Points, in no order, along strands that fork and pass close to each other.
Points whose rows are less than 74.9 apart are linked; no others are. Some points are linked to none.
(716): [ -9 -12  15  24 -12 -13 -13   8   7   4   0  18  -4   7   8  -5 -30  -4
   4  -1  -9  -5   1   3   6  34   9  -2  16 -15  -1   1  -2   7   6 -23
  -9  -5   0  -4  12  -7 -10 -17 -24  -4 -10  -2 -14  16  -7 -18  -1]
(905): [ -6  18  -2   0  -2   8  17  -2 -21  -6  30  11   6 -20  -9   4  -8  36
   6  22   9  -9 -16   6 -17  -7  13 -11 -22   8  -2  22   9  -4  10  39
  -2 -21  10 -13  16   3  -2  -2 -10  33  27  33  11   8   6   4  12]
(72): [ 10  14  -1  -1  -3 -12   0   5  -9 -16  -2  20 -16 -11  -7 -12 -17  11
  -5   6 -25  -6 -10  -4  -4   6   7  11  -2  -7  -6   1  -6  31   0  16
  18 -22   4  18  20 -15  -5 -36 -37  28  17  -6  -4  11   2 -12  18]
(384): [  3   9   5  28 -20 -18  -1  27  16 -27  -3 -20  17  19  20  -3  -3 -14
  -6  -2 -22  -7  11  -7  17  13  -1  18  11 -12 -14   0 -21  -4  11 -43
  -7   6  23  28 -20  -3  18 -27  -5 -12 -27   4 -11  -2  -2  14  10]
(855): [-21  -3   2  17  -2 -10   4   6  29 -10   0   3  30  35   2  10 -18  20
   6  24  -6  15  12  10  -5  -2   7  -1 -12  -7  -7  -3 -22  -3   0 -13
 -14   7  27  19  -4   5  28  12  17 -25  -6   9 -12   0   7  -2  -8]
(554): [ -2  -1  17  12  14 -19   8 -14  -8   7  17  10 -35  11  -4 -10  -9  16
 -19  13  15  -4  24 -29  10   2   0  -2 -11   0 -12   9   5 -14  -8  -5
   4  -2   2  -4   7  -5  -1  -7  17 -10  16  19  -6  11  -7  -6 -17]
(506): [ 15 -12  17  -6  20  -2  -4 -24 -14  15   7  -1 -25 -36 -10 -11   2 -10
  -2 -20  13   3   7 -19   4  -7 -17  -7   0  10   7  12  22 -10  -3  11
  11   8 -17 -21   7   8 -17   6  -5   5  22  -4   4  -2  -5  -3 -15]
(164): [-11   8   4  23   0 -13   3  13  19 -11  -6   5  22  26  -8   2 -13  21
   3  22 -23   3   9   3   5  -3   7  -3 -12 -11 -11   3 -19   4  10  -5
  -3   3  19  21   1   0  28  -6   0 -13  -6  12  -9   1  10   3   2]
(435): [  3  -9   6  21   8  -2  16 -12  -6  26  15 -16  -4   5   0  13  11  16
 -13  12  32  -9   8  -9  -8  -9 -23 -20 -24   5   2   0  14 -21  -3  -3
  -7 -10  16 -49  -2  18   2  12  21   3   6  18  15  -6 -11  12 -16]
(279): [ 14  -3  12  22  -1 -14  -4  -5 -10  -9  -1   0 -27  -9  -7 -17  -3 -10
 -13 -14  -9  -5   9 -26  18   0 -21   2   6  -5  -9  10  12  -3   1  -9
  20 -10 -10  -2  15  -3  -7 -33 -19   9  -1 -14   7   0 -14   8   2]
(803): [ 19 -21  14 -13   9   1 -14 -15  -8  22   1  -7 -26 -40  -2 -16  -3 -23
   2 -30  15   1   2 -17   7   2 -13  -3  15  12  18  -4  18   6 -10  -5
  -2   6 -17 -23  -1  12 -25   6  -8  -2  15 -18  -9   4 -11  -8 -11]
(828): [-12   5 -15  -8   0 -16  14   2  -4 -19   3  -1 -14  18   7   5  -5   6
 -12  12   3   9  10  -4  12   8   7  19  -8  -4 -11 -11 -15  14  -1  -7
  -1   2  12  33  -9  -2   8   6  20   5  -1  -3   5   0  -3  -5  -6]
(438): [ -4  -4  -1   5  -7 -20  -2  -3  -8 -10   2  17 -26   1  -2  -9 -19  11
 -11   4  -8   0   0  -2  -3  16   3   6  -3 -15  -6  -5   0  27  -3  -1
   8 -16   8  11  16  -4  -7 -21 -15  18  13  -9   5   5 -11 -18  -3]
(1003): [ -4   1  16  18  16 -20   7  -7  -1   5   4  22 -18  12 -19 -12 -21  23
 -10  13  -1   1  19 -20   9   2  -2  -6  -9  -6 -10  12   2  -9   1   3
   9  -3  -3   1  16  -7   5 -13   3  -8  14   9  -4  14   1 -10 -12]
(305): [ 10  14   0   8  -4   9   3   7   3 -22 -15 -18  21  -1 -12  -4   8 -13
  12 -18 -14  -2  11  -8  21 -24 -19   0  10   5 -11  13   0 -20   9  -2
  19  20  -9  19  -8  -6  13  -2  -4  -5 -16  -1  14 -16   7  24  13]
(883): [  8   8  -1   1  -7  -3   7   9  -2 -11   1 -14 -22   5  13 -11  12 -13
 -12 -13 -10 -15   3 -14  10   6  13  23  13 -12 -10   0   3 -12  -7 -25
  -5   0  10  22 -27  -9   4 -12   2   1 -16   5  -5   2   0  19   0]
(422): [  7  10  -7   8  -3   5   8  12  -2  -1  12 -23  -4  -4   3  -2  22  -6
 -12 -13  -3 -23  -7  -6  -2  -3   8  14   5  -9   2   6  10 -28  -1 -19
   0  -6  13   0 -29   0   3   0  -2   0 -22  12   5  -3   3  30   1]
(57): [  4 -15 -19 -14   7  12 -15  -3  12  16 -28  -4  25  -1   3  13  17 -12
  13 -11   5   5  -6  14   3 -14 -10 -16   6   4  16 -21 -11   4  -7  -4
  -3  15 -10  -8 -10  11   8  23  16 -21  -8 -23  -6  -2  10   2   2]
(304): [ -1  -5 -11 -35   3   6 -12  -3   4   1 -17  17 -16   1   3   0  14 -14
  -6  -4  -8  12  -7   9 -10   4  19  14  12  -2   6 -23  -2  14 -14  -1
   0  -2  -7  15  -1 -10  -6   7   9  -4   1 -26 -12   1  -2 -23  -7]
(669): [-14  -3 -14 -36   8  11   2  -4  -5  -2  -4  13   6   3  -3  14   1   9
   6  18   7  13  -7  33 -21   1  14  -1 -14  10   9 -14  -8  27  11  31
  10   1  -5   3  18   2  -7  28  16   2   9  -6   1 -13   3 -25  -4]
(353): [  2  -8  -8  11  -1  -7  -3   1  15  -9 -27  -6   9  25   0   0  12 -11
  -3 -16  -6  14   9 -11  20 -19 -23   5   8   5  -7 -17 -13   2 -12 -24
  13  14   5  11 -12   5  18   0  22 -23 -19 -35   0 -10  -5   9  -1]
(732): [-10  11  -4 -15  18   9   3 -11   1  -6  -4  17  11  12 -24   2   4  33
  -2  22  -1  12  13   7  -3 -20  -1  -4 -19  -1  -6   3 -12   2   4  35
  15   5   2  11  17   0  16  16  19   3   9   0   2  -6  15  -8  -3]
(268): [-18  -4   2   4  -1   0  13  -6  -2  17  18  -6   1  12  11  13  -3   7
   6  21  27   3   2   4  -3  10   4  -3  -6   2  -1  -5   1 -13  -4  -6
 -20   6  14 -17 -14  12   3  22  28  -8   3  28  -1   6  -4  -1 -19]
(172): [  6 -19   3  18   8  -2  -5  -4  19  34 -14  -3   7   5  -3   4  17   1
  -4 -14  10 -11   1  -6   2 -10 -18 -19   5   3  15  -9  -2 -19 -17 -22
 -11  -3   2 -38 -14  14   7  14  14 -27 -10  -4 -11   4   2  11 -15]
(833): [ 18  -5 -20   1 -10  17  -8  -8 -18  -6 -11 -21   4 -11   4   7  16 -14
  -6 -24   8  -4  -9  10   4 -19 -19 -13  -4  -3   7  -6  14   7   0  17
   9  -2 -10  -9   4  14 -10   7  -9  24  -2 -18  40 -19 -10  19  15]
(731): [ -3  -3 -24 -30  -2  10 -11  -1   2  -7 -19  14   8   2   0   9  10  -2
   3   0 -10   7 -11  24 -14  -2  15   0  -5  -3   9 -17  -4  24   2  20
   9   0 -11  17   9 -10  -4   9  -3  -1  -2 -30   2  -8   1 -18   4]
(919): [ -4  16 -20  -1 -14   8   5  16  -2 -10  16  -1  21   7  10  11  20  21
  -1  11 -15  -8 -19  21 -23   2  32   3 -18 -10   4   5  -2 -12   3  11
 -19 -15  14   4 -14  -3   5   3 -12  11   0  23   2   3  10  15   9]
(931): [-10  -3 -15  -9   0 -20   4  -9 -14 -11  -3  12 -29   9   4   3 -21  -2
  -8   6  13  13   4   0   8  13  -7  17  -3  -4 -13 -14  -4  34   0   2
   9  -6   2  20  12   3 -11   1   9  13  11 -16   7  -1 -10 -17  -8]
(502): [ -7  10 -13  -6 -16  -2 -12  18  21 -31 -19  -5  29  19  12  -3  -5 -13
  12  11 -35  17   3  17  -1   0  12  18   6  -5  -5  -9 -31  20  10  -8
   0  17   8  56  -7 -14  17 -12  -4 -12 -18 -23 -17  -3  11  -5  15]
(1033): [  1  14   0  15  -8 -11  11  15   0 -17  -1  -4  13   8  -2  -4  -8  10
   9   9 -20  -6  -3  -5  15   1   0   3  -3  -5 -12   9 -14   3  14  -4
   5   0   4  17  -4  -5  17 -17 -16   7  -6  17   2   4   7  11   9]
(632): [ 12 -11  10  35  -1 -15   1  -1  -7   0  -3 -12 -24  -5   7 -17  -9 -20
 -10 -21   8 -12  20 -21  20  11 -29  -8   8  -2  -4  13   9 -11   6 -27
   8  -4  -6 -26   6   8  -9 -19  -8  -7 -16  -4   5   1 -19  11  -5]
(870): [ -4  -7  15  17   3   2   9 -23 -16  21  29 -11  -3 -13   1  10   5  19
  -6  17  31   0   3  -5 -12  -5 -16 -22 -29  12   8   7  24 -10  -3  14
 -17  -7   9 -47  12  20  -8  10  10  19  26  22  18   0  -9   1 -12]
(1046): [ -1   5  -9   9  -5   3   5   5 -13 -10   1  -5  18  -7  -2   9  -3  10
   5   5  -6  -8  -6  11   3  -3   2 -13 -14  -3  -7   9   1   1  13  17
   8  -7   0   4   4   0  11  -2 -17  20   1  10  20 -10   5  12  14]
(612): [  2  12  -5   9  -9  -7   5   5  -7 -30 -19  11  15   8  -5   0 -24  11
  13  11 -15  12   9   2  16 -11 -19  -3  -5  -3 -17   4 -13  43  22  21
  25   1  -2  32  26   4   7 -24  -9  15   1 -11   9  -3  10  -6  17]
(929): [ -3  11 -16   2  -8  16   5  12  -6  -8  14  -6  25 -13   1   8  14   3
   6   0  -5 -18 -22  20 -23  -1  22  -7  -9  -6   5   8   5 -13   9  14
  -8  -9   3  -4  -8   0  -1   2 -16  17  -2  18   7  -5   5  17  15]
(395): [-16  10   2 -29  13   2   5   5   8  -4  14   5   3  14  -1   6  12  10
   0  23   6   7  11   2  -5  -3  25  14  -4   1  -1   2 -11 -14  -4   3
  -8  10   5  24 -19  -8  12  18  27 -15   2  23 -18   5  12  -4 -13]
(1018): [  7  -8 -11   7 -16  -4  -9  -2  -4  -1 -11  -9 -11   0  18  -6   0 -23
  -4 -26   4  -1  -9  -1   7  19  -9   8  15  -6  -5 -13   3  20  -7 -23
   3  -1  -1   6  -4   2 -10  -8 -12   3 -12 -26   9   0 -11   1   3]
(882): [ 10 -23  10   8  12   0 -16 -18  17  42  -8   5   8  -5  -8   0  10   6
   0 -10   8  -5  -1  -6  -5  -4  -8 -19  -1   4  15  -8   6 -16 -18  -5
 -10  -1  -6 -39   2  14   2  12   4 -19   0 -10 -12  11   9  -4 -12]
(236): [-18  -8   2   6   0   1   3   3  -8  14   5 -11   5  -4  18   8 -14 -11
  17  11  29   2  -3  13   2  16   1  -4   8   3   3   2   5  -8   3 -19
 -20   9   3 -14 -22  12  -1  17  12  -8  -4  26   1   5  -7   4 -13]
(49): [  0   6 -12 -26 -10   7 -11   5  14 -19 -14   1  -3  12  16  -6  14 -26
   2 -12 -19  11   4  -2   7   3  13  30  31   3  -7 -12 -11   9 -13 -17
  -4  16 -11  46 -19 -13   8  -3   9 -14 -16 -28 -14   2   1  -2   2]
(713): [ 11  -4  11  36  -8 -11   4  11   2  -4  -4 -27  -8   4  12 -17  -7 -34
  -3 -24   9 -13  13 -21  26  12 -29   3  15  -6  -8  10   1 -14   3 -40
   6  -1  -4 -17  -5   8  -6 -15  -4 -13 -32  -8   5  -3 -13  24   2]
(864): [-17  -9 -18   6  -8  -6  -5   9  20  -9  -4  -6  24  27  20  16   4   2
   2  12 -12   3  -5  22 -15   5  15   5  -6 -11   2 -21 -15   9  -1 -13
 -15   6  21  17 -14   3  21  15  11 -17 -15  -5  -7  -3   3  -2  -5]
(418): [-10  21 -11 -25   2   3   5  15  11 -24   8  -1   9  15  -1   9  19  13
  -7  17 -20  -2   5   3 -16 -13  34  17 -11  -3   0   5 -23 -10  -5   3
 -11   2  13  35 -23 -17  24   6  13  -5   1  15 -19   2  15   4   3]
(39): [  4 -14   8  13  14 -10   9  -3   7  22  -4  -9 -15  15   4  -1   6  -2
 -16  -1  22 -10  14 -23  14  -5 -18  -5   1   4   1  -4  -1 -24 -10 -31
  -7  -2   4 -31 -20   9   6   3  31 -24  -6   9 -10   6  -4  11 -19]
(215): [  2   0   0 -18  -2  -1  -8   5   4 -10  -8  -5 -16   8  14 -11  11 -19
 -11 -14  -8   2   6  -9  12   7  10  27  26  -2  -2  -6  -5  -7 -13 -26
  -5  12   0  27 -32  -6   8  -3  13 -14 -17  -8 -14   6   2   6  -8]
(48): [  0  -5  10  21   9  -2  23  -5   7  31  17 -19  -2  12   4   5  17   9
 -11   4  33 -14  12 -16  -2 -10 -19 -14 -19   5   7  -1  10 -37 -11 -17
 -12  -4  22 -45 -18  13   7  11  28 -17  -2  30   4  -4  -8  20 -16]
(1041): [ 15  -7 -13  24  -5  -3   8   1  -8  -9 -18 -31 -15  10   9   1   4 -22
 -10 -23  18   6   6 -16  25  -6 -37  -3   2  -5  -8 -11   7  11  -2 -20
  15   2  -3 -12   1  12   6  -7  11   7 -17 -21  30 -16 -21  14   6]
(891): [  4   7   0 -27  11  17  -8  -5  -1  13  11  -1  -1 -18  -9  -4  28  -2
  -5  -8  -1  -5  -8   0 -18  -7  20   7   4  -1  12   2   4 -23 -11   9
  -2   0 -14  -8 -13  -8 -10  14   2   2   5   3 -10   0  10   1  -6]
(887): [-20   1  -2 -38  20  10   7 -12  -8  -5   5  13   0   3 -17  12  -6  19
   6  23  15  18   8   8  -5  -3   2   2 -20  12  -1  -3 -11  13  12  35
  13   3  -6  10  15   7  -1  29  34   6  15   5   2 -13   6 -14  -9]
(595): [ 17  28  -8  -6 -19   9   0  19  -5 -27  -6  -2   0 -10   5  -9   6 -23
  10  -8 -26  -1 -16 -10  18  -4  -1  24  17   5 -11   9 -12  12   5   6
  12  -3 -11  38  -5 -18  -8 -35 -33  18  -8  -9   6   2   1  16  29]
(275): [ -2  10 -12  -9   5  -7   4   4  -3 -28 -19  18  -2  14 -16  -2 -15  13
  12  15 -24  15   4   3   3 -11  -4   7  -6  -1 -10   1 -17  33  11  22
  27  -2   0  40  25 -10  12  -7   0   8   3 -16  -1  -4  11 -15   8]
(154): [ 15  19   3  -7 -10  -5  -6   9  -3 -18 -10  15  -8  -8 -11 -16  -4  -8
   6  -8 -27   2  -6 -11  13   3  -2  17  19  -3  -8   8  -8  19   1   6
  19 -10 -12  29  12 -25 -10 -38 -35  16  -2 -13  -9  13   3   1  22]
(62): [ 23  -4 -17 -21  -1  19 -13  -8   7  17 -14 -11 -14 -16   4  -6  29 -29
  -3 -33   0   5 -15  -9   4  -8  -2   9  24   7  14 -22   8  12 -22  -2
  -2   8 -19  -5 -11   2 -15   8   1  -4 -12 -37   1   0  -1   3   4]
(367): [ -7 -26  10  10  -2  -9 -11 -17  -1  31   3   6  -7 -11  12   3 -22   4
   3  -1  16   1  -4   3 -14  17   0 -18  -2   6  16 -11  17  15  -7  -5
 -23  -1  -1 -39  16  13 -20   6   2  -2  19  -5  -4  10 -11 -27 -15]
(192): [ 10 -19   5   3   2  -2 -10 -11  -6  28   0 -17 -19 -33  15  -8  -5 -24
   4 -25  26  -8  -1  -9  -1  14  -9  -6  14   7  19  -7  15   7  -8 -16
 -10   4 -12 -36 -12  16 -22   8  -4  -5   2 -12 -13  12  -8  -2 -11]
(288): [ 17  23  -8  -1 -19  19   0  14  -4 -22 -12 -10  17  -6  -1  -7  12 -27
  14 -16 -20   0  -6  -8  20 -18  -8  15  17   8 -13  14  -2  -3   6   8
  16  11 -13  30  -6 -12  -4 -21 -24  11 -15 -12  15  -8   3  30  30]
(834): [  7   8 -14   4   3  11  11   7 -14   7   7 -36   0 -15   7   5  23 -14
  -4 -14  22 -20 -10   3   0  -6  -4   1  -1  -2   6  -4  14 -19   0 -10
  -8   2   6 -17 -32  11  -7  15   6  13 -10  15  14  -8   1  32  -5]
(324): [  8  -3 -13   7  -3  13   3  -1 -18   4   0 -28  -4 -17  11  12  11 -12
  -4 -13  22 -10  -8   7   1  -8 -14  -7  -7   2   6  -7  17  -2   1   3
   0  -3  -1 -21 -15  15  -5  14   4  18   0   3  27 -13  -5  19  -2]
(955): [ -6  -1  19 -27   4  12  -1   6   6  -2  15  27  10 -13 -19   0 -21   8
  19  10  -4   6 -21  27 -25  13  25  -9   3  15  11   7  -5  10  14  27
  -2  -8 -10  -9  23 -23 -19   3 -20   5  19  20  -9   0  -5 -33  13]
(790): [ -9   7  13  -7   2   0  -6   9   2 -11 -11  16   8  -2  -8  -7 -24 -14
  22   5  -9   7   4  10   8  13   4   3  22   2  -7  12 -10   2  14   1
   7  15 -17  17   9 -18  -3  -9 -18  -4  -2   7 -12   6   4 -11   6]
(767): [  0   0  22  39 -12 -16  -6  12   6   0   4  15   5   8   6 -13 -24   1
   4   3 -17 -13   8  -7   9  26  -2  -7   5 -11 -10  14  -6  -1   7 -18
  -8  -8   1  -5  14  -6  -2 -29 -28  -6 -14   9 -13  15  -3  -5   0]
(622): [ -6 -12   6   7  -2   8  -6   3  -3  20   0  -6  -3 -13  18  -5 -16 -24
  10 -12  19  -7  -5  13   3  25   1  -6  25   1  11   0   8  -3  -2 -25
 -20   8  -6 -20 -12   9 -18   9 -12 -11 -11   9  -8  11  -4   0  -8]
(263): [ -2 -18   0 -21   2  21 -15   1  10  24  -2   5  15 -11   6  14   9 -10
  13  -6   7  -3 -18  24 -26  15  15 -13   8   9  24 -20   1   9  -2   5
  -9   6 -10 -20   1   3 -16  21  -8 -15  -4  -5 -14   3   5 -21   3]
(927): [ -2   5  22  10  11  -9   9  -9   1   2  18  27 -10   7 -19  -9 -28  31
   1  28  -5  11   7  -9   2   1   1  -9 -13   1  -7  23   5   3   3  18
   4  -7   3  -1  34  -7   4 -13  -6   0  19  19  -1  15   4 -11  -7]
(901): [  7   4  10  32 -16 -12   4  23   7 -19  -3 -22   2  12  20 -12  -3 -30
   1 -15  -9  -7  14 -18  28  14 -18  16  22  -6 -11   7  -7 -12  13 -44
   4  10   6  10 -22   5  -1 -23  -6  -8 -37   2  -2  -4  -5  20   6]
(233): [ 17 -20 -20 -13   1  11 -17  -8  12  26 -30 -14   3 -11   6   4  14 -22
   7 -28  11   2  -9  -1  13 -15 -18  -6  19  14  18 -21  -4  13 -19  -8
  -3   9 -18 -14 -10  11  -7  13   7 -17 -15 -40  -3   6   7   2   3]
(749): [  9   1 -22  -6 -11  13  -7   3 -17 -10  -6  -6  10 -16   4   9   5  -2
  -2 -13  -6  -2  -9  14  -5 -11  -4 -10  -3  -3  -2   0   5  13   8  25
   9  -5  -6   3  10   4  -5  -7 -22  22   2 -17  28 -16  -3  11  22]
(709): [-14   7  -2 -17  12  -5   6  -1  -3  -7   4  -2 -10  12  -1   1  -4  -2
   0  11   8   9  12  -3   8  -2   7  17   1   3 -11   6 -11  -7   0   1
   4   8  -3  25 -11  -3  13  13  22  -7   7   7  -5  -2   4  -3 -10]
(336): [  8   8  13  -9  -4   1 -17   9   3  -4 -12  15  -3  -4  -8 -18 -13 -15
   7 -14 -24  -2  -4  -1   8  13   8   9  28  -4  -4   8  -5   5   1   0
   9   0 -21  18  11 -25 -11 -22 -37  -1  -7 -14 -13   7   7 -12  12]
(571): [-10  -3  18  -4  -1  15   7 -25  -1  27  29   6  19   1  -1  15   8  28
   4  28  27   8  -9   1 -24  -6  -3 -17 -27  14   8   7  20 -15  -3  22
 -23  -9   8 -39  11  15  -4  22  18  11  18  24  11   2   4  -4 -12]
(666): [ -7  -5  12 -28   7  17 -12   4   3  13   1  14  10 -18 -12   4  -8  -2
  11  -1  -1   2 -15  25 -23  14  20 -13   9   9  13  -1   3   3   6  18
  -6   1 -13 -12  16 -15 -19   9 -12  -2  12  10  -5  -2  -3 -26   6]
(811): [-12 -20  -1   3  -1  -3  -6 -16  -5  24  -1  11   5  -2   2  12 -17  12
   5   3  15   5  -7  15 -17   5  -5 -21  -9   1  16 -13  13  21  -2   8
 -11  -2   4 -28  23  13  -4  13   5   5  17  -7   4   3  -6 -27 -12]
(644): [ -2   9  -3  -8  20  -5   0 -11   1 -12 -16  16  -2  15 -28  -5   1  28
  -8  13 -13  15  10  -1   4 -23  -1  -2 -16  -9 -12   4  -7  14   1  25
  26   0  -5  17  28  -2  18   0   8   4  12 -14   2  -3  14  -8  -1]
(9): [  8   7  12  13   0  -1  11  -8 -17   7  30   1  -4 -21 -11  -2  -4  28
  -8   9   8 -14  -9   1 -11  -8   5 -17 -25   5   1  24  21 -17   6  29
   1 -21   4 -26  16   6  -6 -13 -18  28  26  25  14   2   1  11   8]
(13): [ -2  13 -14 -15 -13   0  -4  16  13 -27 -17  -3   6  14  15  -1   4 -18
   4  -1 -29  11   0   6  10   1  13  23  11  -5  -8 -11 -16  16   1 -11
   3  10  -1  49  -6 -15   9  -7   1  -4 -12 -25 -10  -5   1  -6  12]
(481): [-21 -15   7  -2   6  -3  -2 -19  -1  13   1  22   9   1  -8  10 -25  26
  10  17  10  15   0  16 -19   5  -1 -24 -10   2   7  -4  12  23   6  25
   2  -1   0 -15  38  12  -4  12  10   1  17  -4   4  -6   2 -31  -8]
(577): [ 18  -1  10   6   9 -11  -2 -13 -14  -3   8  -3 -34 -24  -9 -15  -2  -4
 -14 -12  -1  -5   7 -21  10  -7 -16   0  -5  -1  -6  16  19  -6  -6   3
  14  -5 -10  -6  12   0 -12 -14 -15  14  15  -7  11  -3 -14   4  -3]
(35): [  5   5  11   3  22  -8  -4  -7  12  -2 -12   8  -1  14 -26 -13  10   8
 -10  -2 -14   3  16 -15  15 -25 -11   0   2  -1  -7  12  -3 -24 -10  -3
  19   5  -6  10   0 -16  22  -3  10 -18   1  -5  -6  -2   6  12 -10]
(316): [  8   1  17   7   3  -1   3 -10 -11  14  38   2 -13 -24  -9  -4  12  19
 -17  -3   9 -17  -9 -10 -24  -4  13  -9 -21   0   6  20  24 -25  -4  16
  -8 -19   8 -25   9   0 -12  -9 -16  25  26  18   3   2  -2   3  -5]
(431): [-13  -2   5 -18  -1  15   3 -15   2  27  19   6  15  -2   0  20  12  16
   8  25  23   8 -10   6 -19   1   2  -9 -17   8  10  -5   6 -10  -4  15
 -27  -1   2 -32  -3  14 -11  26  26  -2  10  20  -1   4   5  -7 -16]
(899): [-12  -9 -23 -10  -1   6  -6   0  12   2 -20  -9  27  11   9  17  10   0
   8   2   3   9  -3  23  -1 -12  -2 -10  -7  -1  11 -24 -13  13   1  -2
  -7  19   1   4 -11  11  12  25  19 -18  -8 -14  -2  -7  11  -3  -3]
(819): [-18   0  21   4   2   6  10 -10   4   9  15  29  12   4 -19   3 -25  31
  18  36   2  20   0  10 -17   5   7 -20 -11   6  -1  13  13  11   9  25
  -9  -5   0 -14  38  -3  -1   4  -1   1  17  24   2   8   4 -29  -1]
(594): [  3 -11  15  12  13 -18   6 -12  -9  15   8   5 -41   3  10  -9  -5   9
 -21  -2  18  -3  20 -28  13   8  -7  -2  -3   1  -2  -3   9 -17 -12 -21
  -6  -4   5 -21  -8   2  -4  -3  23 -15   9   9 -11  15  -9  -8 -20]
(207): [ -6  18  -9 -15  -9   5  -1  23   9 -16   7   5   2   7   3   2  18  12
  -4   8 -25 -11  -7   6 -19   2  37  19  -2 -12  -2   2 -13 -12  -5  -2
  -9  -7  13  21 -18 -17  13   0  -5   0  -3  13 -15   4  13   5   7]
(698): [ -6  14   8 -30  -2  10  10   4  -9  -3  26  20   7 -21 -15   8  -6  19
   4  19  -2  -2 -18  21 -32   4  24  -3 -15  12   7  11   1   4  10  42
  -6 -21   1  -7  17  -7 -13   5 -13  28  25  26   1   1   1 -15  17]
(293): [ -1  18  -6  31 -20 -12   7  31  10 -23   6 -15  26   6  14   2  -5   2
   8   8 -31 -13  -2  -2   6   8   8   8  -2  -7  -9   4 -22  -1  17 -17
   0  -2  26  24 -16  -3  15 -27 -17   8 -18  24  -8   6   6  18  22]
(918): [  9  -2  13 -20   7   6  -3 -14 -17   9  34   0 -15 -37  -8  -3  12  12
 -14  -4   9  -4 -16  -3 -37  -1  18   3 -14   3  13  13  18 -12  -6  30
  -6 -15  -3 -24   6   5 -28   3 -17  28  37  11  -9  -4  -8 -11   0]
(442): [ 14  -5 -13 -25   1  10 -14  -3   4   7 -10   7 -20  -9   4  -9  31 -18
 -12 -22 -10   2 -11  -5  -7   1  13  16  22  -2   9 -18   4  10 -24  -7
  -4  -1  -9   2 -10   0 -10   2   1  -4 -11 -34 -10   4   4  -5  -1]
(1036): [ -5   4  10 -24   8  17 -10   6  -2  -1  -4   5  11 -14  -4  -3 -11 -23
  20  -3  -1   2  -5  21  -5  10  10  -5  24  10   6   5  -4  -6  15   8
   2  17 -21   6   2 -15 -12  12 -13 -10  -1   7  -6  -3   3 -13  10]
(674): [ 13   5   6  13   9   6   8  -4   3  -5 -14 -13   3   8 -21  -7  13  -3
  -6 -11  -6  -6  13 -18  20 -32 -28  -2  -3   1 -10  12   1 -28  -1  -2
  22  12  -6   1  -6  -5  18  -4   9  -9  -8  -4  13 -16   0  30   6]
(1004): [ -4  -4  19  35  -6  -7  12   1  -3  14  20   2  -7   1   0   0 -13   6
  -2  10   9 -13   0  -7   2   8  -6 -14 -10   0  -8  17  21 -22   6  -9
 -12  -9  13 -23  12   4  -4  -4 -10   4   2  28   8   8  -6   8  -7]
(729): [  4  -8  -7   4   9  -7  -5  -9  16   0 -28   5   7  24 -13   2  20   4
 -12  -8 -16   8  13  -8   5 -26 -14  -2   1  -2  -3  -8 -14  -9 -14  -9
  12   7   0   8  -5  -2  20   5  19 -25  -8 -28  -6  -4   9   2  -6]
(491): [  9  -1 -16  26 -11  -9   7   2   9 -15 -24 -19   4  26   7   5   8  -9
 -11 -17  -3   9  12 -16  21 -23 -33   5   3  -6 -10 -19  -4   6  -5 -21
  20   3   4   6   0   5  20 -12  16  -7 -23 -30  23 -22 -12  15  11]
(267): [-23   9 -18 -12   0   8  18   5 -11 -14  16 -11  19   6   9  23  -5  12
  13  22  19   4  -1  16  -1   3   8   6 -18   7  -4   3  -9   0  17  23
  -9   4   8  10 -18  14   9  33  23   8   4  28  17 -14   1  15   0]
(398): [ -7 -14  11  -6  -9   0  -7   4  -1  12   2   9 -11 -10  13  -3 -22 -18
   3 -11   6  -6  -8  13  -8  40  15   4  22  -3   7  -3   5  12   3 -19
 -17   1  -1 -10  -4  -4 -24  -1 -19  -7   5   3 -10   8 -11 -22  -5]

A fork is a point with three links, a tip a point with one. Leave the first point through the second and follow the links. Name the first fork or tip that comes.
(669) / (731) | (1033)
(899) / (57) | (612)
(870) / (571) | (622)
(595) / (288) | (1041)
(1041) / (491) | (154)
(819) / (927) | (39)
(502) / (13) | (1046)
(554) / (1003) | (367)

A fork is a point with three links. Follow the links from the first point to the second and name the forks in between, in order.
(384) / (502) | (1033) > (1046)
(431) / (172) | (39)
(502) / (899) | (1046) > (1033)
(316) / (790) | (666)
(304) / (279) | (1033)
(577) / (716) | (622)

Follow the links from the first point to the second, and from the first to the third. Name the last point that the two ways share.
(855) / (901) / (833) | (1033)
(899) / (422) / (577) | (1033)
(1041) / (931) / (666) | (154)
(767) / (713) / (431) | (622)
